Points on a hilly landscape, in no order, each with its height.
From any point a climber steps to the highest of the 2 points nearest to it. It stops when none of these is higher. Distance is the straight distance between rows; heights are no part of it.
q_504 (h 608): [154 120 121 146 192  74  96 172 129 102 110  80 128 114  77  71 107 101
 103 118 149 146 127 115 116 106  84 160 189 112 149  54 156  90 136 128
 135 138 129 173 143  89 174  91 113 128 134 170 133 126 164 128]
q_976 (h 281): [107 150 137 157 122 137 136  99 172 114 146 128  70 139 111 138 156  75
 149 169 173 157 149  94 107  79 178 128 131 142 102 118 131 127 124 120
 121 110 115  88  86 138 134 152 132 102  88  91 126 106  86  50]
q_135 (h 618): [111 133 124  87 124 195 197 131  91  92 139 171 115 146 138 159 128 141
 128 124 105  87 113 119 173 133 111  89  85 166  92 149 133 164 151 147
 114 127 152 145 103 203 138 166  96 121 151 120 111 119 109 136]
q_434 (h 506): [159 171 142 133 206  69  97 182  77 109 106  97 105 139  88  71  74 163
 168 104 141 118 118  93 141  98  98 140 128  98 191  75 148 109 147 161
 129 138 115 129 185  99 134 114 170 108 167 159 157 162 117  96]
q_244 (h 247): [134 111 110 129 139 162 152 119 139  66 129 129  89 116  65 131 134 101
 142 126 161 120 137 135 132  90 111 134 151 130  86  85 149 125 175 134
 124 107 148 156 104 168 181 129  79 113 128 105 110  96 115  97]
q_404 (h 383): [ 80  66 107 111  91 163 144  84 101 159 147 172 136 136 170 110 132 102
  85 133  75  97  81 116 173 176 146 103 120 188  72 185 118 165 106 113
 130 145 155 150  95 179 116 150 127 167 157 104 105 102 143 169]
q_464 (h 248): [132 111 121 146  52 153 129  97 174 150 146 115 152  96 123 146 157  94
 147 134 134 126 149 161  86 148 145 157 153  95  78 158  99 118 139 106
 156 100 108  98 112 146 132 113 121 131 106  67 120 112 142 133]
q_910 (h 558): [135 124 112 152 108 149 140 124 144 125 145 108 132  84  83 109 141  91
 157 107 140 115 154 141 105 131 127 155 162  88 116 122 124 126 161 118
 172 104 109 140 136 138 160  92 122 104 132  82 128  99 147 127]
q_816 (h 385): [ 97 160 130 113 147 171 171 112 125  76 133 171  67 151 137 173 157 103
 152 145 149 125 131 115 137  71 142  97  94 171  95 131 124 169 154 157
 100 118 146  96  83 158 124 159 105 108 103 111 124 114  87  77]
q_508 (h 494): [ 96 149 131 116  96 197 172  87 124 124 143 167 114 127 155 177 160 108
 143 138 122  82 103 134 133 127 144 112  85 167  76 185 102 164 145 124
 117 114 130  85  88 183 107 157 109 118 128  76 123 118 115 123]
q_426 (h 128): [150 124 123 142 199  70 142 163 110 154 121 114 148 119 133  84 115 137
  70 109  93 118  96  99 156 156 118 133 152 146 203  98 136 146 111 133
 154 162 128 178 166 107 142  98 150 108 183 170 115 142 139 170]
q_60 (h 369): [117  73  98 112  84 166 134  90 174  95 114 152 112 122 119 174 156  97
 119 173 136 122 139 177 106 107 110 136 170 165  38 143 130 141 160 133
 132  85 164 117  67 166 158 162  56 155  87 103 108 108 125 122]
q_138 (h 481): [135 159 129 157 116 159 144 127 139 111 149 109  94  88  64 113 140  90
 186 108 150 111 162 126 104 113 143 148 144  89 114 111 129 130 168 124
 158  99  93 125 139 144 154  98 133  81 137  73 148  92 129  91]
q_627 (h 199): [ 79 135 125 164 150  83 125 122 103 145 186 126  63 144 158  87 149  96
 101 132 124 183  95  78 143 123 191 107  83 185 144 113 111 144 110 124
 119 158 100 129 111 126  75 108 182 139 127 144 118 148  71 104]
q_393 (h 611): [168  90 114 109 134 174 153 145 131  81  94 151 153 143  94 171 116 153
 111 117 134 106 143 168 117 128  73 136 152 105  93 110 161 110 152 133
  98 114 162 175 123 161 170 156  62 157 120 154 133 136 144 159]
q_438 (h 347): [138 121 135 163 123  25  45 136 136 196 129  68 153 111 158  96 103 146
  98 135 125 169 116 137 104 140 137 148 133 125 179 124 109 108  86 112
 144 144 119 127 164  83  89  99 169 153 139 143 120 140 122 144]
q_484 (h 249): [140 103 115 128 190  90 127 164 112 109 121 121 121 143 128 108 102 134
  74 109 123 139 118 127 151 121  98 114 132 139 148  87 145 120 105 138
 110 157 152 183 145 128 139 117 112 142 150 181 118 142 122 147]
q_951 (h 215): [132 155 132 100 220  83  93 157 111  95 109 137  90 182 130 117 104 155
 118 144 162 161 131 100 151  74  93 104 119 160 132  64 145  97 108 157
  73 158 157 132 118  89 132 157 114 131 108 199 134 145  98  84]
q_808 (h 240): [126 150 130 115 200  59  81 148 104 127 123 128  90 170 156 111 101 159
  98 137 147 171 128 105 146  95 122 101  96 170 151  87 122 124  89 151
  83 159 145 124 122  87  96 145 139 142 115 193 127 155  80  99]
q_609 (h 133): [127 134 117 156 139 110 153 126 116 171 166 114 140  88 129  72 146  96
 126 103 105 109 114 106 133 157 158 144 160 135 171 127 122 152 132 109
 187 142 100 147 142 123 144  85 156  97 161 103 123 110 147 156]
q_444 (h 612): [138 103 111 116  97 170 166 108 124 172 136 137 214  93 138 106 137 121
 122 113  67  78 111 129 123 205 132 148 167 109 140 165 123 155 127 109
 170 136 124 135 148 141 157  94 135 130 161  83 121 100 180 203]
q_184 (h 201): [113  89  98 144 181  77 142 141 126 128 154 116 105 119 129  65 139  73
  64 125 110 138  86  85 160 122 142 131 167 184 153  79 134 149 117 119
 158 161 145 193 116 130 158  91 133 121 159 152 102 103 130 143]
q_916 (h 284): [107 101 108 133 141 148 151 110 146  61 139 135  60 121  80 115 138  80
 128 144 156 130 128 129 139  77 126 128 150 175  59  89 146 133 161 135
 124 107 156 163  73 179 180 140  85 123 108 114  94  90  94  79]
q_227 (h 523): [146 181 155 105 117 158 136 128 112 146 114 140 134 121 121 177 113 191
 184 102 134 102 148 159 121 127 126 126  82  87 151 171 104 140 132 145
 109 105 113  78 166 131 100 151 148  92 121 109 145 148 128 109]
q_667 (h 476): [133 111 111 172 102 116 117 129 156 152 168  95 119  89  97  85 147  65
 138 131 142 140 151 133  93 126 146 166 186 104 128 117 118 115 146 109
 182 103  97 144 126 115 152  69 140 108 123  93 121  98 143 121]
q_696 (h 393): [131 161 147 145 103 150 129 111 154 120 133 118 103 107  86 145 149 107
 182 131 167 130 168 138 101 103 147 143 128  98 104 121 117 122 144 121
 133  98 103  95 124 143 133 130 133  92  99  78 140  99 125  77]
q_935 (h 462): [150 168 163 121  81 141 103 124 126 177 112 114 158 106 136 159 121 187
 190 100 125 101 155 166 108 141 141 147  83  73 145 188  89 134 128 131
 139  87  96  73 180 130  78 138 171  99 133  94 152 141 142 124]
q_619 (h 409): [161 135 148 130  73 144 111 128 131 163 103 122 177  90 129 149 122 168
 168  98 107 105 156 180  96 157 118 152 127  51 127 180 100 116 136 128
 139  96  97  98 181 127 106 125 150 119 141  97 148 140 158 157]
q_762 (h 697): [107 188 131 144 139 185 189 142  95  91 160 123  86  98  92  97 142  93
 174  95 111  85 123  72 149 125 162 126 105 126 146 109 138 164 186 146
 156 135 104 136 125 159 147 100 139  77 175  89 139 113 115 110]
q_568 (h 604): [100 200 144 126 124 195 192 139  80 105 164 139  95 110 116 120 143 121
 183  90 106  83 120  86 165 141 160 124  56 124 147 136 132 165 173 146
 138 133  92 117 129 171 112 101 144  90 164  77 137 126 120 115]
q_94 (h 313): [161 132 141 131 151  53  67 157 106 151  92 107 152 146 149 122  80 190
 109 124 126 129 114 151 122 130  94 136 119 102 177 124 134 105  85 131
 101 145 131 148 176  93  97 130 144 159 147 180 131 166 129 155]
q_259 (h 212): [ 85 167 147 161 137  89 119 111 111 155 174 121  78 146 158 100 142 124
 131 136 133 180 112  87 134 125 202 111  59 175 161 124 109 151 119 134
 117 143  89  90 118 107  60 116 203 127 118 136 124 155  64  93]
q_796 (h 288): [156 152 138 116 152  53  50 150 102 156  91 104 141 166 148 124  80 217
 141 130 148 127 113 135 128 104 106 138  96 101 195 116 130 102  91 132
 106 140 136 107 175  93  83 143 164 136 136 167 141 164  99 127]
q_845 (h 717): [168 131 121 147 199 104 129 170 121 116 119 101 127  99  67  67 108 113
 127 110 138 118 131 107 119 121  96 157 191 100 167  62 147 115 163 127
 166 133 115 164 151 102 182  93 132  88 155 151 138 119 169 131]
q_332 (h 542): [146  90 122 143 151  88  98 150 149 109 118  94 143 122 101 102 119 103
  93 127 142 154 123 139 118 120  94 153 177 103 129  79 153  98 118 119
 128 137 140 181 134 100 158  92  97 152 118 157 124 126 159 150]
q_614 (h 499): [152 102 168 122  52 110  59 114 185 148  83  93 174 114 118 152 128 152
 156 163 155 169 167 172  76 140 122 177 181  53 107 133 129  81 124 112
 143 105 109  95 135  73 141 126 125 150  63 120 142 137 170 142]
q_479 (h 159): [ 84 148 123 157 137 139 169 118 100 148 176 120 105 107 131  60 153  75
 134 112  99 100  89  67 156 151 179 125 134 168 162 123 127 170 148 106
 172 157 100 147 118 142 140  88 164  94 169  96 109 111 126 145]
q_889 (h 108): [142 129 126 155 141  86 113 146 124 164 132 100 151  93 129  95 123 126
 118 103 119 128 126 142 123 149 124 143 155 107 170 130 119 128 120 124
 164 133 117 153 173 106 125  86 151 116 152 127 127 136 147 150]
q_260 (h 278): [169 135 129 122 189 108 139 185  93 105 106 137 132 154 115 121  86 174
  98 101 124 116 126 132 149 128  89 113 121 113 168 108 154 107 120 145
  94 157 151 176 168 131 136 132 119 131 153 182 130 165 120 142]
q_162 (h 221): [112  86 104 130 183 114 157 146 113  93 144 132 109 124 113  77 124  93
  77 118 108 128  96  86 177 118 122 114 143 174 133  88 149 151 131 136
 138 154 167 197 119 157 168 108 113 124 160 152 101  99 119 138]
q_832 (h 326): [121 154 140 152  98 144 127  98 191 127 132 128  96 122 100 165 156  85
 161 171 182 154 170 123  92  88 155 134 152 113 102 128 131 116 136 110
 138  95 115  75  97 132 138 153 124 100  71  78 127  95 112  64]
q_13 (h 498): [128  79 111 137 112  98 105 129 156 129 133 108 136 118 124 113 143  91
  88 130 138 153 134 147 112 125 117 144 167 123 104 100 129 108 111 115
 131 131 135 160 116 119 147 103 105 158 115 143 112 120 142 146]
q_588 (h 435): [159 113 165 119  89 131  77 132 155 111  84 104 164 121  86 150 124 162
 169 151 171 145 163 180  84 130  81 172 180  44 103 110 151  79 129 117
 129 100 115 117 143  75 148 132 105 138  68 127 145 131 174 131]
q_769 (h 594): [135 136 148 125 105  76  47 118 165 181  90 106 155 135 148 139 107 171
 139 164 168 177 155 143 106 108 140 138 133 112 150 145 122 100  93 111
 127 126 133  71 137  62  96 156 150 135  92 138 136 134 118 108]
q_146 (h 470): [172  91 142 126 111 147 102 137 143  75  92 110 157 125  72 150 126 138
 148 133 164 141 149 171  90 135  69 172 182  61  99  89 164  83 151 125
 121 107 132 155 131 101 169 122  75 152  79 144 139 136 171 148]
q_610 (h 327): [ 98 122 128 133 151 132 138 107 156  76 137 145  49 152 107 131 149  77
 130 162 173 156 130 107 121  55 151 111 144 180  80 100 134 135 141 139
 113 117 144 117  69 155 152 153  99 112  85 118 114  97  78  54]
q_670 (h 332): [146 114 136 144 133  29  33 142 125 178  97  87 164 129 173 113  90 168
  89 131 125 156 110 149 114 137 115 139 121 118 171 116 129 103  71 118
 117 148 128 141 162  81  90 115 153 174 145 181 126 156 119 163]
q_149 (h 789): [159  63 131 119  58 156 106 104 172 116  95 115 186 106 122 167 138 137
 118 137 114 131 146 190  88 170 102 164 181  59  93 135 126 102 140 120
 128 111 117 142 130 125 162 111  94 167 104 134 146 138 172 182]
q_318 (h 437): [ 98  42 100 132  71 113 108  91 155 149 155 146 111 128 162 126 152  69
  68 158 115 143 109 141 131 132 146 131 157 191  51 153 116 137 111 106
 140 127 152 155  68 156 124 141 106 167 103 131  85 113 119 139]
q_958 (h 322): [ 91 109 120 125 149 114 141 119 116 105 158 155  57 155 152 122 143  96
  96 136 141 152 111 103 150  94 149  96 104 192  98 111 114 157 123 139
 110 143 136 140  84 153 110 139 123 126 115 148 109 123  81 103]
q_760 (h 183): [134  96 102 156 172  63 124 138 136 164 154 100 138 100 131  63 141  74
  64 129 112 140  98 104 130 139 138 158 187 158 169  82 130 141 117 106
 171 149 122 179 127 107 154  77 143 120 156 150 105 110 157 154]
q_646 (h 255): [ 92 178 154 193 103 123 129 108 115 177 189  98  92 106 142  88 150  96
 172 120 121 125 118  88 117 146 204 136  84 138 158 158 108 145 129 106
 154 126  64 102 134 129  70  85 199 100 142  86 128 139 102 104]
q_71 (h 245): [164 139 132 113 205  88 140 198  70 113 107 141 121 188 136 128  71 185
  71 114 112 116 118 119 166 123  90  98  86 154 181  99 160 108 104 162
  76 177 152 181 159 129 118 145 129 144 162 216 138 187  98 142]
q_29 (h 146): [155  91 116 123 164  89 155 152 116 166 117 135 195 123 139 101 124 125
  59 118  65 107  94 106 147 186 125 156 163 155 188 111 143 157 101 114
 150 162 143 186 161 121 153 111 143 125 171 162 101 104 169 214]
q_662 (h 337): [129 157 151 151  94 130 113 114 145 156 139 110 125 101 113 134 140 123
 166 123 151 139 166 142 101 128 155 144 116  96 125 149 101 122 122 118
 140 108  98  88 143 127 112 119 154  98 115  85 131 116 128  99]
q_99 (h 295): [112 161 124  97 152 165 212 163  58 102 151 168 116 164 154 130 122 161
 119  93  83 110 108  86 185 147 129  81  47 164 155 132 139 160 142 155
 109 161 135 154 144 171 116 142 140 125 164 147 120 156 103 143]
q_492 (h 711): [153 117 109  96 134 194 186 139 117  86 123 163 133 134 104 167 120 152
 126 109 118  92 135 142 147 130  90 113 120 129  96 131 145 139 162 132
 109 112 160 159 126 195 165 159  78 123 143 125 129 119 121 145]
q_294 (h 348): [ 99 144 125 109 153 150 167 119 101 101 144 174  70 156 153 156 146 126
 122 130 132 133 125 112 152  92 143  90  80 174 113 128 113 162 140 150
 105 144 136 113  95 151 104 152 114 116 116 143 119 134  85 102]
q_994 (h 301): [102  89 113 131 169  75 111 126 114 126 153 143  72 156 172 118 133 105
  62 135 127 170 115 107 154 106 135  99 109 194 107 101 111 140  97 126
 105 161 148 153  98 133  99 132 122 145 120 176 109 123  92 121]
q_315 (h 477): [ 98 221 157 113 130 194 176 119 112 107 136 169  97 143 144 196 164 143
 180 122 126 106 120 114 142 106 160 108  32 149 142 163 120 178 154 167
 104 114 108  62 114 135  78 140 144 104 117  95 148 149  96  79]
q_236 (h 182): [143 127 138 113 177 107  86 151 142  95  98 136 118 164 120 139 118 146
 112 147 166 157 145 132 122  85  84 123 142 137 108  82 151  90 102 126
  84 142 158 139 110  92 138 156  81 144  86 183 127 133 129 107]
q_975 (h 345): [ 84 133 122  94 122 175 188 118  67 143 159 172 140 159 189 131 126 155
 111 103  73  90  75  88 186 190 149  71  51 178 127 178 120 169 114 130
 109 165 128 128 123 177  85 147 148 149 169 116 122 139 139 174]
q_258 (h 216): [120  98 114 140  67 138 130  93 167 147 152 132 131 111 139 144 157  90
 122 141 135 136 128 152  98 131 155 133 139 136  79 163  99 129 117 100
 138 120 118 113 100 154 122 136 122 142 104  96 108 109 119 128]
q_147 (h 580): [117 178 139 161 142 140 145 135 112 111 151 107  80 100  87  95 137  99
 179 102 141 113 149  95 123 111 157 133 119 115 142 102 122 135 162 138
 146 117  89 123 137 133 137  99 160  80 155  99 151 115 116  83]
q_700 (h 557): [146 110 142 129  83  86  66 115 175 167  97 103 169 118 149 150 126 149
 123 148 147 176 156 165  86 126 135 146 151  99 125 144 116 102  97 116
 124 127 122  94 132  78 114 143 140 152  91 137 125 138 145 135]
q_90 (h 370): [167 180 140 116 178  96 133 182  60 122 114 121 115 161 119 110  73 205
 146  97 116 112 114 118 151 119 109 125  69 105 211 114 143 128 135 171
 116 143 127 131 200 126 107 126 175 110 165 159 142 184  99 115]
q_44 (h 88): [135 125 132 129 155 114  98 135 161  71 122  93  97 128  49  97 124  94
 157 144 193 176 150 120 100  88  99 159 183 105  95  55 160  70 142 122
 117 109 127 138 109 102 185 129 100 121  87 129 141  93 137  72]
q_374 (h 217): [139 128 117 116 203 100 182 192  71 112 134 147 125 177 143 113 101 159
  65 108  76 119 109  89 183 148 116  84  88 166 188  99 155 144 113 158
 112 172 159 190 163 142 124 130 140 129 176 192 129 159 103 155]
q_915 (h 472): [127 146 130 114 103 163 114 103 177 127  87 148 157 138 145 208 138 142
 151 157 151 140 166 180  80 108 122 110 144 100 103 172 117 123 131 131
 113  99 148  63 112 102 121 174 104 129  89 115 140 124 141 111]
q_665 (h 602): [101 164 131 132 107 126  85 105 179 152  89 132 146 156 163 180 111 147
 165 178 171 167 170 141 120  95 145  76 112 130 159 174 133 121 103 133
 131 114 165  35 116  62  90 176 142 124  96 125 156 138 107  77]
q_984 (h 418): [104 224 153 114 150 181 157 121 127 100 110 163  96 158 132 205 143 152
 186 137 152 123 149 133 141  85 144  87  59 122 161 149 139 164 147 181
  99 105 142  49 128 107 101 158 137  88 107  98 170 143 109  48]
q_159 (h 464): [118  51 101 144  86  81 101 116 165 149 157 112 127 120 149 116 146  68
  70 147 123 161 116 139 116 129 148 135 165 159  87 123 115 121  97 105
 143 130 139 167  95 133 132 110 121 176 111 141 100 106 133 147]
q_57 (h 417): [130 107 107 107 104 161 135  96 165 107 103 155 138 133 136 191 150 122
 133 152 138 126 148 176  95 109 109 122 148 124  75 149 112 130 143 127
 116 101 149  98  89 143 138 165  81 136  90 115 125 116 131 127]
q_286 (h 154): [136 144 146 109 178  84  55 139 152  86  78 118 139 158  91 115 122 137
 133 176 187 169 142 113 128  84  64 152 174 130 111  61 167  48  92 109
  92 126 154 149 113  50 150 157  84 152  68 212 141 125 138  85]
q_652 (h 181): [ 70 134 119 165 147 114 160 119  91 121 186 124  65 134 140  59 158  65
 114 118 108 139  84  58 160 125 184 111 112 192 148 109 129 157 135 118
 141 158 105 150 105 144 117  91 171 120 154 123 114 132  84 113]
q_463 (h 213): [132 118 109 131 151 144 151 139 130  85 139 127 108 115  93 120 126 111
 130 108 141 126 135 130 138 113 108 123 135 121 115  95 133 126 150 129
 126 129 142 159 124 156 169 124 107 118 134 117 117 112 113 121]
q_61 (h 243): [109 107 107 116 171 142 189 147  90  98 145 149 122 129 117  81 128 110
  97 124  93  99  93  66 185 139 136 106 129 182 141 100 155 173 149 131
 150 161 161 191 122 162 169 118 123 105 171 129  90  94 117 149]
q_708 (h 298): [133 134 118 126  54 197 153  91 145 140 147 128 171  80 108 151 154 112
 164 110 106  82 143 162 104 166 123 157 138  82  84 171 103 131 157 115
 162  94 107  99 124 168 141 110 114 124 142  52 139 108 158 157]
q_242 (h 180): [ 87 117 117 118 148 116 163 123  76 126 171 161  87 158 178 113 137 128
  91 107  97 133  90  95 186 147 144  82  71 186 129 132 114 164 120 133
 116 166 135 148 119 153  82 132 143 136 143 153 112 143 100 150]
q_748 (h 42): [148  61  96  70  87 203 142  84 149 133  73 195 173 134 204 190 133 156
  75 151  66  86 138 175 102 157 105 116 143 132  81 188 111 121 130 130
  92 111 139 121  85 146 116 174  83 174 137 154 142 129 158 173]
q_753 (h 195): [106 140 121 127 182  97 165 149  77 117 155 139  94 147 153  94 123 131
  94 107  97 147  94  90 182 137 135  93  81 169 170 103 123 152 123 153
 116 171 135 163 143 134 108 117 153 131 164 167 118 151  94 133]
q_865 (h 349): [155 124 131 131  67 177 135 119 145 146 123 124 185  79 102 150 136 126
 173 106 108  94 163 177 100 167 112 162 152  49 105 159 111 118 159 126
 161  81  99 109 156 141 137 101 127 120 135  75 148 126 176 164]
q_778 (h 112): [129 148 139 110  98 105  41 125 178 129  44 122 188 163 143 160 103 176
 164 199 186 156 155 136 119  89  82 131 162 103 147 135 166  61  93 104
 130 119 168  85 133   7 121 181 103 153  77 179 164 148 138 105]
q_334 (h 412): [145 113 133 184  96  73  84 138 157 186 155  72 138  86 121  79 136  90
 134 138 140 162 152 135  89 139 153 168 186 102 153 125 113 102 119 104
 183 110  89 130 145  93 132  70 159 127 121 106 124 119 153 131]
q_594 (h 595): [126 171 139 112 132 134 122 119 120 142 119 150 126 143 163 173 126 172
 141 128 138 140 142 153 115 115 142 105  87 129 144 168  98 147 110 144
 101 121 133  76 134 110  90 164 140 111 110 134 131 150 113 108]
q_130 (h 324): [118 159 129  95 131 182 208 149  58 144 153 164 156 156 169 132 114 177
 122  91  59  91  96  93 178 199 134  77  52 153 158 173 132 156 116 144
 113 157 125 135 156 174 105 136 149 134 177 123 130 149 134 174]
q_333 (h 703): [107 189 147  94 100 209 179 107 102 144 150 165 134 127 176 189 142 161
 161 103  99  76 100 130 139 163 145  99  43 139 121 209  97 162 135 134
 105 127 100  65 119 167  79 148 140 124 149  96 141 147 132 140]
q_781 (h 596): [161 157 135 144 213  87 119 183  95 109 113  93 107 114  78  61  88 134
 155 101 139 119 127  91 131 107 104 143 166 107 177  69 144 118 157 151
 153 135 112 145 171  97 165 102 154  84 168 154 151 140 140 111]
q_596 (h 262): [135 167 136 103 178  51  65 138  98 149 109 120 110 176 158 115  95 199
 128 146 148 156 119 115 141  94 124 111  78 143 186 100 130 120  98 147
  95 150 139  99 143  79  82 151 165 136 119 177 136 173  80 101]
q_548 (h 422): [157 190 140 132 187  97 142 188  54 125 119 110 107 130 114  83  74 182
 162  91 110 105 121  93 154 123 124 130  85 103 220 102 136 143 160 172
 150 135 106 127 191 112 120 108 187  91 186 148 151 169 111 114]
q_98 (h 436): [100 183 132 106 125 211 183  99 131  78 128 175  84 140 130 203 161 109
 166 151 136  84 124 135 132  88 135 105  88 159  90 164 119 172 171 152
 108 106 143  78  88 181 120 162  90 107 116  84 133 118 102  88]
q_418 (h 132): [133 151 148 105 133  88  41 136 164 113  59 118 161 152  99 124 122 159
 168 197 200 169 148 119 133  86  77 151 169 111 133  95 169  48  97 103
 123 112 158 109 124  24 138 170  98 138  66 183 157 130 131  74]
q_325 (h 70): [129 101 107 108 120 130 136 121 129 133 132 145 143 125 154 150 130 138
  91 110 110 125 127 152 130 142 123 111 126 132 106 149 107 129 112 123
 112 143 138 144 133 144 115 143 116 143 134 142 118 133 130 162]
q_759 (h 652): [109 141 139 145  78 111  78  97 198 190  98 112 160 137 162 168 112 137
 151 178 166 179 175 142 104 108 165 108 133 118 150 195 120 120  89 114
 142 111 142  33 119  67  81 167 153 137  91 116 144 133 115  92]
q_218 (h 268): [108 132 110 109 155 158 206 155  80 105 154 156 126 145 135 106 127 135
 107 108  84 100  95  81 183 151 132  95  93 164 145 126 149 164 138 147
 132 159 154 173 137 180 148 129 129 114 172 130 112 118 114 155]
q_153 (h 533): [124 175 142 121 113 143  97 113 170 129  84 142 146 138 130 187 127 153
 171 159 173 146 171 157 108  97 126 103 135  96 132 161 136 116 118 132
 121 105 156  51 128  79 120 175 120 109  84 108 150 129 133  80]
q_643 (h 287): [110 165 158 182  70 147 126  95 139 183 179 102 121  94 135 123 157  92
 175 121 130 115 146 115 103 148 188 147 102 121 127 175 101 138 124  97
 155 107  72  87 128 140  82 104 177  96 129  63 129 122 120 110]
q_582 (h 194): [125  84 118 135  67 115 101  98 191 160 137 116 142 119 152 155 154  94
 103 164 149 167 147 156  85 122 162 144 164 133  82 157  98 110 105  99
 136 123 119  93  97 117 115 143 121 154  79 116 110 111 131 123]
q_331 (h 659): [126  98 108 106 107 160 165 112 110 180 129 147 212 116 166 112 123 135
  93 109  48  85  93 113 141 210 141 125 138 131 143 180 118 154 101 111
 137 152 130 140 153 148 130 122 142 151 178  99 118 109 170 204]
q_770 (h 119): [127  84 110 135 141 112 102 130 167  75 132  92  91 133  75  99 136  75
 116 150 182 173 131 123 104  82 114 151 181 134  77  61 154  87 145 125
 124 112 144 156  84 127 184 119  75 148  85 129 108  93 129  92]
q_396 (h 537): [115 196 156 116 130 173 181 133  89 112 146 148 106 123 132 156 144 156
 171  91 112  93 128 120 156 137 145 115  43 125 144 149 113 157 155 152
 112 128 105 102 141 160 101 130 149  98 148 101 137 147 110 108]
q_834 (h 546): [ 96 141 131 117  94 194 181 109 105 121 155 148 133 117 137 143 143 120
 141 111 104  73  96 115 162 156 140 110  86 152  94 165 119 162 146 120
 127 130 128 121 104 193 129 137 120 124 158  69 122 117 128 144]
q_473 (h 704): [120 123 121  95  95 196 179 105 104 168 143 153 197 111 168 129 116 149
 123  97  58  68  96 125 137 207 137 105 103 121 129 202 109 146 116 115
 124 142 120 115 146 175 119 136 136 146 183  81 135 123 169 181]
q_974 (h 86): [136 140 128 128 139 108 117 132 118 142 134 119 130 120 137 128 122 149
 116 105 129 141 131 148 131 140 130 118 117 114 148 134 106 130 109 130
 113 145 123 135 154 127 109 126 137 126 140 140 122 145 125 138]
q_553 (h 406): [ 85  47 103 112  65 158 120  71 129 162 146 169 132 124 165 119 140  83
  86 153  85 104  89 141 146 167 140 119 144 194  35 192 111 156 114 111
 125 126 149 141  69 174 121 156 121 177 134 100  97 107 141 151]
q_411 (h 365): [ 77  91 112 109 108 151 152  92  88 159 161 175 121 154 195 120 133 120
  92 116  76 105  74 101 177 175 158  81  89 196  89 191 110 167 103 107
 124 162 136 134 103 171  82 150 148 155 158 121 117 125 137 178]
q_867 (h 601): [133  82 100 122  86 174 162 107 145 130 127 133 194  96 107 123 142 115
 130 114  93  93 124 150 124 182 114 149 172 105 109 148 135 143 147 121
 163 105 136 151 132 153 174  98 105 135 151  89 122 100 167 186]
q_595 (h 684): [142  66 104 130  76 150 132 105 165 107 125 113 164  98  95 135 147  98
 126 130 119 119 137 168 108 155 113 162 187  92  91 120 137 120 159 119
 152 100 134 154 113 142 180  93  87 146 119 106 121 112 162 164]
q_88 (h 712): [165  44 126 115  76 156 114 103 163  85  73 120 184 135 124 167 133 140
  93 143 113 112 130 176 100 168  86 162 181  75  92 120 157  95 142 131
 104 109 132 176 111 128 188 118  67 185 107 169 155 145 181 202]
q_133 (h 58): [133 150 135 142 167  91  86 145 152  99 131  90  85 126  67  83 120 100
 160 137 182 181 152  99 112  88 123 146 164 117 115  62 142  81 125 125
 118 119 116 122 124 103 166 121 141 107 108 132 146 108 120  60]
q_587 (h 767): [130 166 140  97  95 213 180 110  99 157 146 153 165 113 159 164 126 167
 152  91  75  67 108 133 140 189 130 106  72 115 124 210 101 145 129 127
 114 128 110  89 141 177 103 145 136 124 166  89 142 140 153 164]
q_175 (h 165): [137  76 108 140 139  80 123 131 144 162 131 110 170 105 137  99 142  86
  69 124  93 130 103 129 131 155 125 153 190 138 161 103 138 144 102 109
 163 144 137 188 144 105 156  83 130 137 150 149 107 110 167 184]
q_811 (h 54): [143  72 106  90  96 169 135 102 144 137  93 166 170 131 168 177 131 152
  85 127  85 103 132 170 111 157 106 118 139 121  83 159 116 124 114 123
  95 123 138 141 111 151 131 162  96 164 143 155 134 132 148 180]
q_76 (h 277): [127  82 111 131 174  77  98 144 137 106 136 117  94 145 131 104 123 101
  69 132 143 170 120 118 143  89 103 117 145 163 109  75 141 108  99 124
 107 153 156 180  98 129 137 125  96 153 114 178 114 113 115 123]
q_500 (h 651): [110 170 140 106 110 165 143 102 115 154 135 161 137 135 190 195 139 171
 147 119 109 110 117 146 119 145 161  97  52 143 139 214  81 164 123 139
 108 123 112  54 129 124  62 160 154 118 130 126 143 155 120 128]
q_877 (h 173): [145 162 134 109 168 153 157 146 113  83 123 147  98 139 100 154 112 153
 152 104 152 125 145 130 138 101 105 115 104 110 124 109 130 125 149 150
  95 136 135 127 142 148 145 148 115 104 124 135 131 137 109 101]
q_742 (h 342): [172 130 158 135 102 118  90 162 122 142  86 104 164 111 103 125 100 183
 182 112 136 101 153 168  98 128  94 166 147  40 148 134 125 103 135 123
 145  93 105 120 198  99 121 112 149 119 128 111 154 142 164 146]
q_943 (h 229): [ 90 182 154 156 118 130 142 106 108 144 167 125  88 125 150 120 150 123
 157 112 127 140 114 106 136 133 192 118  49 154 154 146 109 152 129 132
 123 130  85  85 122 128  67 109 190 112 126 112 128 150  88  98]
q_539 (h 320): [177 155 140 120 161 107 131 186  82 130  94 127 143 152 120 129  70 208
 124  95 112  95 124 144 136 135  92 130  99  87 189 140 149 114 126 140
 113 142 135 156 194 132 117 130 144 120 163 157 141 182 125 145]
q_248 (h 145): [135  86 123 124 125 108  85 120 185 101 109 109 125 145 108 137 138  96
 108 175 177 186 150 138 103  87 108 151 180 135  80  83 147  86 116 114
 116 115 150 130  74 100 160 139  73 158  54 147 114 101 136 109]
q_527 (h 535): [173  81 129 127 131 161 138 148 131  64  89 124 160 141  68 152 118 148
 127 124 151 113 137 164 110 135  60 162 179  75 112  86 185  86 159 125
 113 109 152 179 133 125 187 124  57 165 107 162 143 141 168 166]
q_454 (h 266): [164 123 158 154 103 112  71 159 134 133 102  85 144  99  70  98 112 139
 195 129 157 128 169 163  94 121  99 166 173  44 131 100 135  90 150 126
 168  88  92 122 177  76 142  94 142 112 106 104 150 115 175 126]
q_620 (h 171): [126  69 118 135  77 106 101 107 205 131 130 113 118 138 126 151 152  72
 106 188 171 187 153 140  90 100 146 152 187 145  72 126 127 104 116 100
 139 112 136 112  61 114 146 143  87 167  50 123 102 101 122 111]
q_803 (h 374): [145 120 140 182  96  37  57 135 148 208 143  64 149  95 147  79 112 123
 130 143 128 162 138 137  94 139 154 160 165 111 177 129 102 111 103 105
 179 119  92 118 164  88 100  80 181 139 134 113 124 128 138 128]

Call two points neighbours if one is among the 2 nearest of the other. Go from one point of each pair to the other, from neighbour to neighbour, staying as high as possible. Name the lowest point that can't be avoided.
q_492, q_587 | q_527
q_910, q_492 | q_984
q_762, q_845 | q_484
q_696, q_610 | q_976
q_149, q_587 | q_867
q_492, q_759 | q_588
q_762, q_910 | q_138

Where does a climber stop that starts at each point below?
q_454 | q_759
q_218 | q_845
q_286 | q_910
q_935 | q_587
q_76 | q_492
q_670 | q_910
q_60 | q_759
q_553 | q_845
q_29 | q_845
